A landscape with many peaks, sampled at points; each row gives a point and its height.
From any point a climber steps to the highest of the 4 points nearest to it. It stops when none of these is higher. Distance is the straight distance between rows; heights are no part of it.
tede h=5.24: [ 69 123  77 104 127 130 107  46]
pased h=6.89: [114  67 117  89  91  95  86 147]
saziv h=6.99: [109 153  68 104  70  88 138  71]
fim h=6.28: [132 151  45 116 145 101 116  86]
tisu h=6.49: [ 88  59 173  88 113 101  73 134]
fas h=5.71: [ 79  70 103 116  88 100  50  50]
kir h=3.05: [108  79  88  99  82 107 123 151]
tez h=5.58: [100 136  63 117 157 117 113  94]
Pilep h=5.64: [ 83  78 144 115  79  97  42  48]
tezer h=3.00: [ 82 123  74 125 138 110 133 109]
Kofup h=5.13: [125  97  92  99  58  88  92  88]
nis h=6.26: [113 156  58 107 141 111 112  67]
nomuf h=5.19: [ 94  85  79 106  71  95  95  71]
Losu h=5.57: [100 107 138  94  61  90  56  45]
vupil h=4.29: [109 122  65 130 170 107 123 127]
mozu h=4.96: [ 62  90  74  99 117 137  91  48]
boli h=6.86: [ 79  66 177  73  98 101  83 134]
serog h=6.56: [120 112  79  94  88  92 160 149]
fezi h=3.92: [ 76 113  70 112 117 110 121  78]
Meged h=7.12: [ 83 128  77 113 140 132 111  64]
ribir h=5.89: [126  82 105  76  77  87  86 126]
fite h=6.82: [109  77 147  70  99  92  77 145]
feg h=7.03: [109 134  73 103  73  90 141  87]
Nul h=7.05: [ 76  75 163  52  94  84  83 143]
res h=0.52: [ 81 101  89 144 172 117 130 155]
Nipim h=5.45: [ 97 103 160  80  58  89  62  61]
Lilot h=6.50: [112 161  60 104  93  91 126  53]
far h=2.27: [ 91 114  68 120 180 140 113 117]
rus h=6.20: [105 144  61 115 140 107 124  84]
vafir h=1.16: [ 74  93  85 134 144 117 137 139]
nup h=6.38: [133 101  84  65  71  79 123 152]
ved h=7.27: [ 94 140  63 105  66  90 125  53]
pir h=6.66: [ 88  86 170  60  80  95  79 103]
Fifo h=6.01: [117 133  71 132 150  96 142 144]
zuv h=3.99: [103  66 110 115  86 100  70  96]
fuges h=6.61: [ 94 142  67 111 127 109 119  62]
lelal h=6.48: [131 157  66 127 125  90 143 119]
panor h=3.71: [ 83  78  71 117  87 108  87  81]
bokem h=3.46: [129 133  51 109 164 147 100  68]
kasil h=5.72: [104  53 101 119  99 105 103 145]
fakad h=6.60: [115  87 145  65  87  81  78 132]
Zagiz h=6.51: [ 73  58 182  92 100 110  71 117]
Mul h=4.67: [ 88 109  74 124 106  99 136 115]
nuti h=3.82: [ 86  89  77 117  99 113 122 115]
geto h=6.41: [114 148  57 122 145 100 137 115]
Tob h=5.14: [103 107 161  52  61  86  75  88]
potak h=3.74: [122 107  64 122 174 170  93  64]
mupe h=3.09: [107  74  91 110  79 103  89 109]
Duvo h=4.26: [ 91 118  79 109 160 162  93  48]
vef h=4.44: [110  86 141  90  79  88  57  80]
migan h=7.23: [113  62 133 109 104  98  73 132]
Bes h=4.00: [112 119 153  37  53  77  80  65]
seg h=5.20: [108  76 152  94  82  91  65 105]
fud h=6.07: [146 112 100  68  53  78  88  95]
muli h=6.47: [ 99  42 132 116 113 102  88 154]
kiben h=4.66: [120  84  90 101  69  93  99 110]
zub h=2.73: [ 86  68  85 116  92 112  91  99]
mizon h=6.46: [ 86  53 141 123 105  99  63 114]
Goz h=6.00: [131  86 100  66  84  88 110 158]
lipe h=2.77: [ 77 115  79 118 140 113 118  83]
Fipa h=6.15: [ 82  73 177  86  86  98  71  98]
fofeg h=5.01: [ 86  95  67 106  66 102  93  53]
nok h=5.06: [ 89 112  84 119 111 103 142 125]
Mati h=5.96: [ 85  42  98 127 112 108  86 126]
gom h=6.53: [ 74 119 148  26  76  40  88 135]
Deg h=4.87: [110 107  77  96  53  88 105  72]
bemo h=6.64: [128 148  81 102  92  87 166 133]
soti h=6.73: [ 96 111 153  33  71  55  81 114]
tus h=6.96: [ 93 146  62 107 104 100 130  56]
kuni h=5.39: [ 65  64 162 114  90 102  52  63]
ker h=6.81: [116 118  80  96  75  89 147 126]
pavi h=6.90: [126 120  73  83  57  88 148 114]
gupib h=6.57: [101 104  82 107  80  96 139 103]
fum h=5.94: [122 100 100  93  49  87  68  62]
guvof h=4.86: [130  96 126  73  66  80  75 102]
zavo h=0.83: [ 67  72  88 137 143 118 137 153]
lufev h=6.52: [112 113 139  41  88  58  83 135]
sala h=1.92: [ 79 107  75 118 149 118 124  99]
lovit h=6.11: [132 163  45 104 133 102 111  66]
fof h=0.73: [ 73  62  85 125 121 110 127 140]
rut h=3.22: [ 63  82  75 117 114 122  95  78]
Virap h=6.37: [133 100 119  51  82  66  85 136]
sosid h=5.42: [ 68  54  83 119 108 118  58  65]
kepi h=5.85: [130 167  57 109 115  89 133  76]
Gis h=5.44: [ 84  62 121 124 101 104  39  73]
zakon h=6.19: [ 87  63 171 106  96 103  62 109]
tak h=6.93: [135 124 117  76  38  75  68  56]
dob h=3.10: [ 58  92  75 111 146 141 101  73]
Fegen h=6.95: [ 82  95 168  41  81  73  83 116]
Geka h=5.76: [ 96  81 101 115  66  88  58  54]
gete h=5.84: [105 109  86 115 106  97 156 140]
der h=5.03: [ 71  51  89 124 111 117  80  98]
zilem h=4.31: [105  68  94 111  83  99  97 126]
nug h=5.68: [111  91  98 106  58  88  74  70]
rafog h=6.69: [139 104  85  72  52  84 113 118]

For each start below, name the point where the climber stops.
ribir -> migan
kuni -> Nul
vupil -> ved
panor -> tak
nuti -> ved
Tob -> Nul
Deg -> tak
Nipim -> tak
nok -> ved
nup -> ved
fof -> migan
Fipa -> Nul
tisu -> Nul

Two climbers start at each pair of points below. Name the first point that both come to, or write never.
fofeg / Geka -> fum
res / zavo -> ker
vafir / Mul -> feg
rus / bokem -> fuges

Call two points neighbours if one is among the 4 nearest of the other. Go from one point of each pair to the other, from neighbour to neighbour, staying as high as possible. Name the lowest point that can't be avoided.
Meged / ved -> fuges
Meged / tak -> fud
Nul / migan -> fite
